Each row is a point on a tangle of strands that fork and nearly touch. The rows are in no order.
In the rows, 128 means zero.
Points whose rows are less than 214 apart are linked; no others are. Some points are linked to none.
nakot: [113 134  89 154 130  97 173 122  74 145 145 107 130 158 111  95 151  50
  68 120  98 149 138 100 154 144 136  83 113  95 129 175 168 146 132 136
  92 150 150 116 168 129 155  97 130 108 100 127 120 140 136 159 158 100
  93 169 155 132 127 188 112 117]
vazub: [125 131 133  80  82 140 138 158 136 125 145 108 123 158 110 113 101  78
 177 154 143 115 100 110 138 123 106 101  88 132 114 166 109 180 137  77
  66 101 145 116 110  98 145 179 145  93 147 143 124 186  30  83 125 135
 115 154 112 134 155 169  84 151]
vani: [124 131 142 164 158  69 156 117 175 166 139 105 163 121 100  73 168 193
 131 179 177 146 127 127 138 109 141 136 163 101 150 134 146  87  99 133
  78 171 183 176 123 104 108 111 158 129 121  97 149 118 150 180  97 144
  66 118 187 176 115 141 172  92]
Nitib: [ 89  55 137 113 142 124 124 198 156 102 131  92 148 124 161 129 168 147
 136  94 184 160 133 152 128 152 139 159 138 131 151 185 155 135  94 110
 144 131  45 126 156 150 167 169 154 121 127 123 163  74  88 163 127 153
 130 132 133 109 159 150 103  80]
Suned: [161 118  99 146 117 147 109 125 150 114 133 148 154 125 148 162 150 120
 106  97 174 141 120 139 119 105 119 183 137 164  98 108 120  81  74 150
 113 108 102  81 104 150 162 147 107 144  91 144 121 117 177 122 164 152
 127 120 154 150  90 147 147  95]
Bigik: [138 116  98 110  89 151 106 117 153 121 141 143 137 132 141 187 154  93
 140 117 167 138  97 139 141 131  75 154 106 158 117 154 101 137 110 151
  82  64 163  78  72 115 167 160 107  96 130 111 117 182 134  56 111 138
 122 121 107 155 161 159  95 120]
Sunav: [176 116 132  56 128  57 110 172 152 124 145 114 116 105  84 152  94 188
 177 157 129 137 154 128 101 116 146 160 178 113 154 147 128 105 137 195
 125 145 155 136  87 132 102  72 187 133 152  83 188 138 154 125  70 151
  76 118 134 148 104 103  94 130]
sud: [173 121 108 136  96 138 102 162 169 176 100 112  86 109 117 126 112 148
  97  59 160 103 146 134 113 100 132 132 178 172 159 154  91 153 120  78
 164 126 110  90 143  93 133 131 135 111 210 143 143  98  99  69 117 129
 157  92 109 152 197 144  83 133]
pofaz: [ 19 169 187 120 165  94 144 164  91  94 105 137 179 145 161 115 105  94
 130 150 111 163 131 120 123 135  96  82 155  61 131 104 124 152 215  98
 151 172 184 159 173  76  94 113  67 137 132 168 140  55 180 158 121 103
 137 173 133 117 137 127 110 142]
Sim: [ 71 149 160 145 150 119 164 121  94 100  90 155 142 118 157  91  92 133
 113 140 145 134 160 107  94 136 110  62 164  59 131 115 150 141 185  98
 175 155 162 150 177  83 105 127  53 144 141 135 150  55 184 145 161 116
 141 120 147 122 155  87 143 118]
zuna: [169 175 104 170 187  87 189 121  80 136 118 106 154 171 100 138 165 113
 129 169  94 134 121 174 159 185 142  72  97 135 130 131  86 119 171 162
 123 155 164 162 136 134 104 109  92 126 110 120 101 114 142 186  85 132
 152 179 122 114  75 105 130 107]
sil: [190 130  92 127 126  95  68 149 160 108 117 124 101 109 113 168 140 144
 121  70 127 164 175 160 157 113 138 173 138 189 115 151 166 100  96 125
 141  85  80  54 115 165 149 107 170 171 118 115 131 153 128 130 145 112
 149  68 128 109 109 108 120 123]
fubek: [112 144 134 157 115 171 137 135 147 133 129 112 155  92 163  75 108  93
  92 124 161 126 126 127  95 119  86  83 143  91 139 166 114 145 170  91
 123 140 141 123 155  64  99 135  79 113 185 148 119  88 122  73 173 140
  99 118 107 131 155 150 117 130]
Gitet: [146 129 127  44 121  99 141 192 132  96 152  88  96 140  76 132 105  82
 202 133 135 141 120 141 115 108 146 132 137 148 146 170 142 155 123 106
 111 101 117 133 107 131 166 133 184  94 148 138 162 184  27 118 136 101
 137 142 120 142 134 131  88 161]
dugi: [120 162 110 105  71 160 110 130 145 135 164 125 163 140 144 128 116  80
 127 123 154 135  96 156 133 121  69 122 104 124 109 161 118 146 150  97
  57  95 159 105 101  62 131 165 104 110 168 126  93 189  81  37 123 141
 102 125 108 132 164 173  82 136]
Kodep: [131  99  76  94 156 144 156 114  87 118 165 153 131 152 130 154 189 131
 160  81 158 141  81 119 155 132 131 167 135 130  98 118 146 124 100 170
 146  66  56 114  97 194 173 122 136 137  91 240 153 100 127 115 118 126
 168 133 137 144  91 112 149  84]
fofa: [127 161  87 138  88 154  77  71 110 164 135 148 110 128 147  89 127  59
  78  83 130  93 135 137  94 132 104 116 141 116 135 133 115 145 126 121
 180  92  94 106 139 102 163 119  70 138 171 182  89 158 118  31 178 123
 153 105 147 112 120 147 149 142]
desub: [140 129 146 155  82 106  98 108 156 143  86 123 134 126 147 117 134 125
 131  64 141  97 129 134 140 134 130 154 118 125 144 157  95 149 118 131
 180 137  66 135 119 135 150 126 124 127 116 127 125 118 165 107 130 137
 154 117 117 130 120 123 175 135]
vufin: [ 81 159 130 113  83 151 126  90 119  96 160 172 110 146 108  77 111  80
 116 168  62  93 131  63 100 137 111 109  97  86 118 107 166 115 107 141
 106 133 190 112 147 106 138 114 135  88 105  74 106 157 103 165 156 132
  77 179 148 136 130 135 121 140]
Nub: [ 69 162 174 135 156 164 120 144 123 118 147 132 145 118 147 105  93  97
  83 139  89 138 117 121 130  81 124 122 101  98 123  62 129 125 187 101
 110 152 111 154 156  98  91 155 124 125 150 152 119  84 109 181 123 131
 134 201 138 145 113 175 137 156]
pir: [156 119 108 127 136  92 126 132  99 114 145 133  82 168 100 167  94 110
 101 188  93 148 167 156 120 164 167 117 113 188 149 109 161 125 116 139
 115 144 141 107 133 179 128 162 100 139  99  64 116 161 112 164 142 112
 123 157 131 129 111 130 100 141]
teve: [ 94  61  78 159 141 156 153 153 136 136 145 105 130  84 154 144 138 143
  86  71 172 153 123 141 130 135 121 158 149 136 137 163 134 113  71 128
 100 106 103  95 172 127 143 152  86 118 179 160 131  98 159 105 151 145
  88 118 130 124 157 187 102  81]
visu: [159 126 143 134  99  69  97 111 143 104 105 119 117 136 109 110 133 124
 139  87  86 112 174 121 157 145 137 152  80 133 120 145 113 117 123 127
 199 133  97 121 108 151 146 100 157 157  64  79 119 156 145 164 145 136
 156 137 136 105  86 115 166 159]
gar: [ 94 191 141 153 177 146 149 118  79 134 125 127 154 146 128  96 136 109
 153 163  91 148 108 153 133 141 133  89 108  89 119 125 154  93 167 121
 108 153 180 166 135  98  93  86 133 135 125  75 115 168 121 142 126 124
  79 132 144  96 129 140 114 156]
vifo: [113 179 116 123 196 106 172 118  81 149 135 114 176 182 101 120 171 118
 166 172 100 163 114 185 157 184 140  68  93 103 127 145  98 110 193 154
 112 165 200 189 114 123  91  73 111 169 100  76  84 162 142 153  72 138
 116 165 151  79 106 114  93 136]
vame: [133 185 157 137 144 134 162 114  89 118 112 156 160 121 161 158 108 119
 175 106 141 121 100 152 121 111  62  94 168 147  84  93  56 139 155 113
 132  84 197 155 128 102  85 131  63 100 118 186 137  97 158  73 113 136
 182 103  97 162 124  98 138 149]
faza: [ 92  63 112 147 125 122 160 153 147 116 165 103 142 115 142 112 168 149
  89  32 171 128 135 106 142 134 120 154 151  89 154 180 160 128  94 122
 101 117  66 141 191 151 160 135 116 131 123 138 139  64 165 164 117 150
 108 151 131 134 154 149 110  71]
mefe: [112 189 162 181 181 198 101  95 124 145  92 141 161  79 155  79  75 152
 136 144 115 124 138 109 123  97 129 108 158  92 127  60 158  97 110 127
 157 124 131 176 140  55  96 115 112 123 116 112 138  72 158 154 131 126
 126 123 153 116 121  84 177  90]
vuvom: [149  84 151 113  82 100 128  94 141 142 105 161  74 132 128 137 114 154
 133 153 124  79 168  84 101 125 157 147 142 178 148  76  99 162  89 121
 161 134 138 104 124 175 145 182 117 137  90 111 150 132 120 138 140 144
 134 146 141 174 121 106 145 157]
nida: [ 82 129 142 144 143 107 100 122 109 134  90  81 176 175 144 178 138 130
 122 200 128 148 149 157 183 188 150 106  58 138 128 120 104 116 167 125
  84 183 143 168  89 162 103 164 105 148 105 108 112 176 151 205  85 124
 137 125 120  79 144 131 140 140]
rere: [ 87 126 119 162 132 161  78 115 136 109 128 134 147 109 165 141 156  73
  81  80 126 131 198 126 148 125 119 135  75 118 138 124 140  96 121 146
 148  96  68  88 165 127 168 111 115 148 101 114 107 132 180 108 176 150
 126 156 141  90 121 174 133 117]
vek: [163 123  93 143  86 165  89  98 184 186 168 145 125 141  93  69 124 105
  75 156 166 141 117  97  78  68 140 162 166  93 139 107 183  86  76 123
 101 111  96 104 135 107 187 116 143 118 136 153 136 115  94 123 183 117
  79 120 189 151 126 148 141  80]
daf: [165 108  69 124 152 128 149  96 117 129 129 140 118 152  91 173 197 121
 169  80 147 151  91 132 173 163 106 148 106 153 117 132 105 122  98 193
 161  43 109 112  71 163 191  95 124 127  99 187 127 135 129  88  92 100
 181 121 104 146 109 117 142 101]
bebe: [144 177  93 175 165 103 183 137  72 139 123 137 137 159 132 140 150  59
  96 125  73 152 141 141 139 143 119  70  98 125 100 115 119 109 148 147
 133 140 165 131 170 131 149  97  99 112  91 120 110 101 181 164 126 123
 141 198 120 125  98 173 105 118]
peda: [121  90 163 100 126 117 180 155 133 144 132 133  98  94 125  73 120 216
 193  81  69  91 127  98 108  98 136 138 125 133 134 127  91 159 146  86
 154 151  99 174 155 130  85 133 164 139 127 120 124 114  87 152 107 145
 122 146 158 146 159  98 109 157]
nop: [120 156 137 154 108 171 179 115 137 140 142 126 117  97  96  62 113 137
  95 127 137 107  83  96 111  75 127  95 154  57 138 113 176 150 175 106
 126 145 146 185 162  77  99  91 153 145 178 175 122  89 121 115 156  74
 126  90 121 138 136  83 166 137]
Zak: [111 106 169 122 145 131 109 124 130 110  95 103 136 128 150 176 117 160
 144 166  98 145 161 131 161 155 147 134  54 145 106 106  91 117 155 126
 144 193 144 137  90 126  62 142 127 169 100  89 107 165 157 158 116 124
 121 111 103  75 143 103 160 130]
falod: [123 135 108 116  94 121 110  82 125 114 165 154 103 139  77  63 114  63
 101 160  79  99 150  71  80 111 142 124 140  72 144 114 208 108  79 128
 109  95 126  99 149 139 186  88 166 106 102  98 134 148  91 155 184 118
  81 161 158 116 111 116 110 147]
zoza: [152  94 148 142 121 101 172 122 122 124 121 103 113  90 145 172 158 182
 131 126 135 135 124 155 139 214 148 128 122 130 142 175 106  80 143 146
 175 170 145 169 132 148  97  79 133 145 161 133 139 132 189 108 101 124
 145  79 110  66 143 118 130  98]
Vug: [137 197 132 166 149 149 121 120 106 163 111  86 160 149 119  84  90 172
 155 143 167 189  90 178 120  62 157 105 183 108 152  98 191 115 137 108
 126 132 187 172  88  36 135 101 139 134 149  94 125 146 132  94 100  88
 127  64 169 134 143 111 159 119]
bulom: [117 102  95 126 104 149 110 139 143  88 120 124 144 157 151 201 155 110
 130  93 168 158  99 157 141 134 101 164 109 161 103 149  92 134  94 149
  85 113 114 108  87 157 171 188  98 102  93 169 128 130 157 116 120 129
 166 136 123 145 131 148 126  85]
mikan: [109 157 202 144 175 128 132 153 136 123  87 115 175  91 174 117  93 143
 191  98  91 133 131 156 148 120 112 101 132 126 120 124  72 161 162 104
 146 147  99 174 132  79  58 129 102 155 119 136 116  99 154 132 119 146
 148 134 117 109 130 109 135 147]
vizof: [ 92 116 127 117  97 136 188 131 122 120 151 117 115 136  94  62 111 140
  69 141 135 110  92  61 138  92 166 114 121  89 150 104 177 190 150 111
  90 193 107 169 166 132 108 152 151 143 152 188 104  90  88 161 131  54
 126 127 131 172 140 117 171 128]
Kas: [115 144 145 171 165 115 157 126 141 130 127 144 147 105 129  98 160 170
 118 138 130 147 124 120 146 131 140 148 135  91 130 100 147  84 127 147
 119 184 123 178 148 126  97 108 140 141 103 111 134  89 169 179  89 147
  95 153 152 153  95 140 159  99]
kupab: [140  98 175  83 123  79 138 139 167 110 123 105 116 114 121 148 137 181
 172  98  80 138 154 126 168 167 134 138  63 146 114 149  61 124 146 139
 183 179 116 152  89 145  86 103 152 165  93  86 129 149 140 147 105 148
 139 129 131  86 123  83 151 131]
Talez: [179 152  94 153 106 125 160 119 128 156 124 123  85  93  87  82 140 134
 104  93 142 103 100  89 118  95 122 120 171  97 142 138 155 118 120  93
 125 126 141 124 149 106 125  72 161 118 171 163 153 123 123  91 150  97
 115  97 111 162 135 125 128 139]
pofer: [147 123 122 109 130 103 183 141 114 127 119 145  67  90 101  82 110 211
 169 130 102 110 126  91 111 116 163 122 145 144 168  82 158 159 130  84
 130 168 152 149 148 136  67 113 159 152 153 129 143 118 104 150  79 116
 114 134 143 183 140  94 132 128]
nek: [115 151 114 166  88 157  87  97 134 170 119 128 106 136 121  74 104  80
  58 118 147 108 155 141 100 120 123 109 155  86 159 175 142 159 157 108
 183 149 138 119 165  94 143 120  84 139 186 123 108 129 107  71 186  97
 123 125 131 106 135 140 137 130]
Dut: [114 141 160 153 188 157 147 177 128 112 162 136 143  98 145 131 132 162
 117  86 109 138 103 118 127  88 126 141 140 111 102  64 121  76 151 119
 118 156  84 179 167 123  62 128 129 140 113 116 133  54 153 173 109 157
 105 174 142 159 111 152 121 124]
megop: [130  60 130 103 110 134  84 195 175 157 112 125  72 134 122 168 103 191
 147  85 126  95 137 113 108 127 142 144 170 180 163 130 101 148  90  97
 180 115  87  93 154 133 153 150 164 103 182 119 157  96  95  92 103 163
 153  64 110 127 215 137  63 127]
bov: [ 65 107 141 121 133 159 170 153 143 135 166 105 124 112 141  71  90 106
  39 162 104 137 128  61 136  91 152  99  95  89 141 108 157 165 175  91
  93 182 111 134 174 108 107 173 132 132 155 140 106  69  75 169 139 100
 113 187 130 154 168 171 122 145]
fevob: [119 107 121  97  83  79 118 118 167  91 136 140  83 112 103  80 113 117
 111 128 117 100 185  81  95 108 142 174 155  92 171 133 194 142  96 130
 137 144 115 109 167 139 170 112 162 139 101  77 162 111 125 184 143 112
 108 170 137 155 120 112 115 134]
rad: [160 128 119 103 136  62  93 133 128  97 152  97 145 143  99 119 158 107
 146 150 115 123 149 154 139 150 144 158 127 131 135 145 175  90 136 146
 150 111 132 116  85 182 153  93 161 146  41  53 155 158  91 179 149 121
 113 144 138 102  62 104 132 161]
Rokem: [174 135 106 147 146 158 171  85  84 155 128 179 101 108 142 151 141 140
 118 119 121 100  95 117 125 141 109 127 131 154  91 100 115  97 109 147
 165  82 141 111 132 149 103 101 111 120 148 180 120 131 148  76 154 139
 147  88  88 122  97 114 154 141]
Vuzus: [102 135 148  87 171 168 126 171 166 106 131 135 159 138 145 160 114 142
 175 139 117 184  95 154 137 144  94 118  89 156  67 180  87 126 116 127
  71 147  85 149 104 131 115 173 140 150 132 157  84 154  91  87  93 150
 147 125  85  87 128 145  91 135]
zomuv: [ 93 124 146 116 108 146 139  83  72 136 128 177 116 163 139 149 143 163
 105 172 140 114  80 105 135 139 144 162 121 103 125  95 142 140 144 146
 124 164 156 143 123 132 117 150 131 123 133 180 132 144 161 125  95 118
 129 127 103 138 118 125 178 126]
fezuz: [ 57 182 136 131 123 104 104  85  33 117  90 114 174 187 142 129 111 103
 135 164  95 124 124 134 165 163 119 100  72 102 133  95 104 130 171 117
 127 166 195 159 106 139 108 132 100 145 115 126 107 165 158 205  79 120
 152 157 125 104  96 113 155 146]
Vud: [132 146 131  87 135 136 111 166 168 111 131 120 124 124 131 106  91 106
 173  86 102 167 136 153 122 117 110 124 101 159 127 211  85 145 101  87
 111 140  81 138 136 103 161 139 123 136 168 125  76 186  84  79 135 129
 164 134 100  73 155 155  78 156]
dus: [104  64 141 116 136 164 141 136 119 139 113 154 105 151 147 174 145 162
 172 141 123 100 120 121 123 151 101 121  94 177  86  99  78 152 107 133
 146 104 108 127 135 170 125 190 148  70 103 161 138 122  81 116 128 160
 181  92  90 133 165 133 145 147]
geda: [144 163 136 178 154 107 127 104 133 185 125  92 165 141 102  96 159 186
 149 151 170 154  85 150 128  82 152 137 187  79 140 122 156  93 107 141
  98 116 174 171  84  89 126  77 190 124 137 110 136 149 133 103  91 117
  86  69 161 160 128 124 168 120]
big: [ 92 122 126 154  92 152  74 104 127  98 118 117 128 120 172 136 117  80
 110  66 110  98 155 137 125 144 107 136  86 137 126 154  82 151 125 139
 156 106  72  96 134 127 150 151  92 131 114 152  85 147 161  79 164 140
 166 129 130  97 118 143 156 135]
Lup: [114 186 163 147 141 125  88  70  54 115  77 109 173 165 144 178  97 101
 131 169 112 119 141 172 141 162  87  86 129 133  96  88  74 120 166 123
 113 124 179 151 129 134  88 132  77 132 106 172 127 129 201 164 126 105
 182 114  92  86  94  86 140 136]
mudos: [135  92  88 117 105 101 221 126 119 112 180 146  99 134  89 107 170 187
  74 128 142 105  90  81 127 151 131 146 167  94 128 128 172 135  97 155
  85 174 148 157 162 161 111  81 127 126 113 165 139  93 166 136  78 115
 117 114 122 150 128 124 136  82]
kuvod: [131 158 142 151 160 156 105 119 139 136 121 110 128  93 138  91 128  83
 115 119  91 124 138 139 129 102 137 120  95 108 130 125 141  90 158 112
 137 121 106 133 144  96 117 104 153 122 159  78 100 164  93 126 184 133
 104 141 143 103 129 162 121 180]
Gom: [170 131  96 124 143 116 153 131 140 152 105  87 129  95 115 121 160 118
 148  98 185 103 112 122 143 124 126 148 156 113 141 161 106 111 109 136
 104  94 129 101 111 124 146 103 171  81 179 143 155 156 106  90 142 112
  90 114 108 168 139 130 115 140]
fuga: [172 123 107  91 139  67 113 126 133 117 163 102 132 128  84 131 187 129
 156 141 139 111 103 138 143 147 135 162 165 103 137 160 175 105 134 172
 144  66 128 120  58 182 165  75 200 127  93 119 179 163  65 122 114 111
 132 123 132 137  72  84 137 164]
ganam: [129 126 120 123 113 141  99 157 173 116 132 104 106  91 129 103  97 117
 121  31 115 139 170 160 119  91 127 151 124 146 167 188 112 141 130  87
 158 110  71  90 148  99 146 122 147 135 189 116 105 135  89  93 141 145
 158 140 129 104 158 152  79 129]
loga: [ 67 104 162 158 138 142 146 140 152 123 127 136 169  91 189  78 119 123
 112 126 136 112 133 116  85 132  83  88 148  61 131 168 111 135 205 106
 166 134 127 141 170  94 107 116  70 133 160 114 128  28 185 101 152 137
 109 121  97  87 174 108 114 123]
tode: [122 121 120 140  74 162  88  84 161 163 147 144 144 152 146  70 130  77
  61 173 199  93 151  73  97  87 142 145 144 102 130 124 138 155 113 128
  71 149  88  89 146 133 184 165 101 133 100 145 126  96 134 152 165 136
  97 158 182 165 111 155 133  81]
zuka: [145  75 157  84 104  98  99 188 176 119 124 149 128 136 116 216 100 181
 174 197 136 178  99 140 118 145 166 146 125 181 142 123 117 162 122 162
 136 144 159 135  61 114 129 140 150 137 161 103 128 177 157  94  68 120
 101  84 111 121 184 127 105 148]
tokez: [152 173 132 141 146 132 146 112  83 119  96 139 141 161 130 182 116 162
 162 156 114 136 123 173 139 125  98  98 125 181  93  93  46 156 143 125
 120 147 187 168 123 132  85 176  84 113 107 176 114 117 165 139  84 128
 198 129  89 139 114  80 147 114]
bire: [116 101  90 128 149 124 186 132  71  99 139 124  91 144 108 149 156  81
 105  97 112 154 129 139 148 166 144 116 123 126 141 185 166 155  87 146
 110 109 106  94 156 164 163 119 133 109 138 164 140 140 117 134 152 116
 136 157 144 116 126 147 118  71]
fuzoz: [168  82 132  69 102  95 109 169 147 108 156 160  92 106  98 187  85 154
 158 158 140 142 120 103 108 111 139 152 160 154 150 120 145 147 136 188
 143 109 163 130  86 111 135 116 156 109 172  95 191 132 165 103  73 141
  83 105 101 179 155 123  97 161]
zado: [158 177 150 193 108 167  98  82 157 177  94 166 143  97 132  56  92 151
 110 114 143 100 142 101  98  82 139 128 169  96 138  91 141 111  90 115
 170 135 107 146 146  92 144  89 122 128 147 111 124  60 159 129 146 138
 128 104 133 129 128  83 171  94]
manak: [106 124 142 100  82 158  73  95 109 132 130 127 131 143 166 104 139  63
  81 190 164  76 149  98 105 121 155 140 141 137 119 134 140 145 128 109
  94 111 104  77 110 160 174 186 101 140  82 115 145 151  73 165 166 140
 120 162 160 140  93 166 123 144]
melil: [112 132 145 140 154 169 107 132 153 108 123 134 137 101 158 143 166 102
 125 130  91 124 157 103 141 114 104 133  75 110  99 113 134  69 136 158
 139 119 117 109 137 128 122 101 139 117  82  61 123 136 155 146 161 158
 110 167 134 108 122 161 126 134]
Bek: [216  78  87 117 129  93 102 160 162  97 134 105  83 121  82 227 140 147
 133 141 131 147 170 164 141 165 172 139 139 199 129 143 179 106 104 163
 142  87 119  84 114 201 144 106 161 157 114 128 141 141 153 140 132 104
 147  66 128  90  97  88 131  95]
zufun: [136 138  97 150  99 189  96 116 173 137 166 149 151 111 141 102 112 109
  89  60 157 154 114 143  91  80 105 179 151 119 127  95 144  77  89 143
 118  97  85 101 121 102 162 133 111 124 142 154 114  93 140  94 168 148
 113 137 182 165  97 163 148  75]
vub: [191 103 111 130 152 116 102 144 147 104 143 113 121 154 105 222 143 119
  95 191 132 149 166 161 133 155 168 126 112 214  99 106 151  99 126 142
 104 142 137  94 119 191 127 169 113 157  75  84 106 153 145 183 158  92
 133 112 127  90 107  96 137 123]
fomek: [199 137  68 171 131 116 163  84  81 150 129 149 116 157 106 138 159 109
 150  96  90 114  99 150 115 149 109 110 116 127 112 149 118 120 107 154
 159  81 134  93 121 153 174  85 115 139 112 169 102 143 141  99 142 116
 174 124 101 114  68 108 132 118]
sesu: [174 103 117 118 105 121  57 149 180 148 106 146  96 110 130 195 142 153
  84  89 142 150 118 129 147  95 150 174 154 191 120 116 136 121  91 158
 171  85  97  56  87 136 138 101 158 137 171 119 122 155 136  89 133 110
 147  44 122 126 167 126 130 151]
lat: [ 88 140 141 111  95 134 122 107  86 121 133 137 137 155 137 117 126  84
 101 196 115 106 144  95 122 139 125 120  99 112 111 117 148 117 154 117
  67 118 168  85 120 157 132 152 114 105  94  62 126 153  94 209 135 144
  88 187 147 145 111 170 104 138]
Navev: [171 154 127 120 135  70 127 154 139 111 140 126  90  87  72  85 115 184
 162 142  84 129 134 127 104 123 170 146 157  88 156 123 173  97 144 112
 150 154 132 129 113 135 100  61 217 154 142  97 145 140 103 146  71 116
 103 129 156 152  89 114 114 135]
gedi: [ 89 110 131 145 148 171 184 139 120 126 145 113 151 104 175 132 128 123
 108 132 146 140  88 131 126 146  83 113 128 102 109 167 107 120 130 116
  76 139 137 121 162 103  84 155  94 101 167 168 132 100 140  97 123 156
  84 130  92 118 137 176  95 114]
bev: [127 156 105 112 147 161 160 104  73 136 154 165 147 132 142 175 131 122
 139  84 128 105  91 148 132 137  50 115 136 175  66  79  57 116 133 155
 145  57 159 130 158 140 103 141  86  90 150 238 121  89 148  65 127 128
 174 109  81 144 109 126 132 155]
nelut: [157 104 146 110 111 117 103 129 118 133 135 151 119 164  99 236 104 145
 178 222 132 143 114 143 149 177 164 106  94 193 137  84 130 159 148 162
 118 118 204 148  77 137 116 159 122 125 134  95 106 201 145 101  77  98
 128  81  85 112 186  87 126 153]
pero: [120  80 178  98 139 145 145 157 160 145 106 125 141 104 166 123 124 201
 215 101 106 116 116 120 123 105 106 128  98 164  92 127  48 159 128 109
 143 113  81 149 112 130  90 165 157 102 114 128 126 125  71 102 121 181
 141 101 110 116 167 111 126 158]
Loro: [138  98 109  85 139 103 139  98 149 145 124 112 130 106 129 121 206 115
 137 149 190  72 104 101 164 165 125 159 150  95 130 168 144 125 109 178
  95  68 115 118  97 167 167 112 170  88 125 160 184 151  90 134 138 115
 111 122 120 148 117 112 139 136]
kapur: [103 170 173 162 158 166  77 122 132 146  77 128 156 103 177 110  67 141
 136 130 108 152 176 155 135  95 127 104 119 127 142  92 116 137 154 107
 187 162 136 147 129  54  84 135  86 164 125  68 103 102 157 135 144 138
 146 126 128 101 148 108 154 121]
sava: [128 142 121 125 126 116  98  97  92 138 118 140 126 173 118 168  84 140
 141 192 117 137 129 169 126 153 161 118 118 178 161  74 153 142 127 114
  96 151 196 130  94 146  96 168 105 147 127  51 103 205 125 126 129 119
 104  95 122 113 147  87 120 161]
dubal: [166 108  84 120 100  99 107 109  97 125 136 138  72 163  90 158 113  87
 107 128 123 134 137 149 115 139 152 140 146 155 155 137 175 147  78 129
 118  89 116  85 119 170 183 137 110 127 113 119 146 185 110 106 166 117
 136 141 143 127 114 134 108 120]
rokas: [ 70 148 172 117 180 134 131 156 136  98 113 108 179 139 154 141 137 107
 173 121 104 133 103 149 177 167 106 112  92 103  98 170  82 141 162 142
 119 161  87 179 106 127  82 135 139 139 120 163 116 137 119 146  95 154
 142 146 120 104  97 147 132 160]
pul: [122  82 143  64 130 107 132 211 143  82 134 106  88 115 116 135 118 154
 187 108 136 144 150 151 112 127 151 154 157 170 155 168 164 151  96 100
 150 133  77 122 142 159 151 142 186 120 135 123 174 116  56 153 130 139
 152 130 129 126 140 137  94 118]
beb: [133  94 139  99 117 145 132 130 102 134 114 158 100 163 144 164 128 142
 118 191 139 104 139 118 110 134 137 130 122 209  98  92  99 166 101 126
 128 131 135 100 122 183 143 225 117  99  93 160 143 124  74 157 136 136
 171 138 129 164 123 137 143 134]
nomil: [157 124 145 157 116 145 126  89 156 155  97 161 116  92 148  81 118 173
 115 119 157  60 143  80 104  78 143 138 157 130 138  72 102 154  96  96
 134 139 135 131 140 119 112 158 117 125 129 106 138  86 144 140 144 161
 124 125 130 171 147  96 164 129]

A fork is a point with three links, a tip a point with one. Leave the first point through the second and follow the links. Name the first fork or tip that comes.
Talez; nop | Vug
daf; fomek | visu
kapur; mefe | pir
faza; Nitib | fevob
manak; tode | fubek
fuzoz; Sunav | megop
Zak; nida | Kodep

A fork is a point with three links. Follow the links from the first point to the second and name the forks in between, in order.
Vud; zuna | pir
falod; fezuz | fubek, big, visu
tokez; pero | visu, big, pir
gedi; nelut | fubek, big, pir
Zak; Suned | visu, big, fubek
Gitet; zuna | fubek, big
pofer; vame | pir, big, visu
nakot; manak | big, fubek

Follow the links from the first point to the second, and from the first to the third. Name the last point that the two ways share.
bulom; bev; gar | big
Bigik; Lup; kuvod | big
nida; Sim; Nub | visu
Navev; vame; nop | visu
dugi; pofaz; fomek | fubek
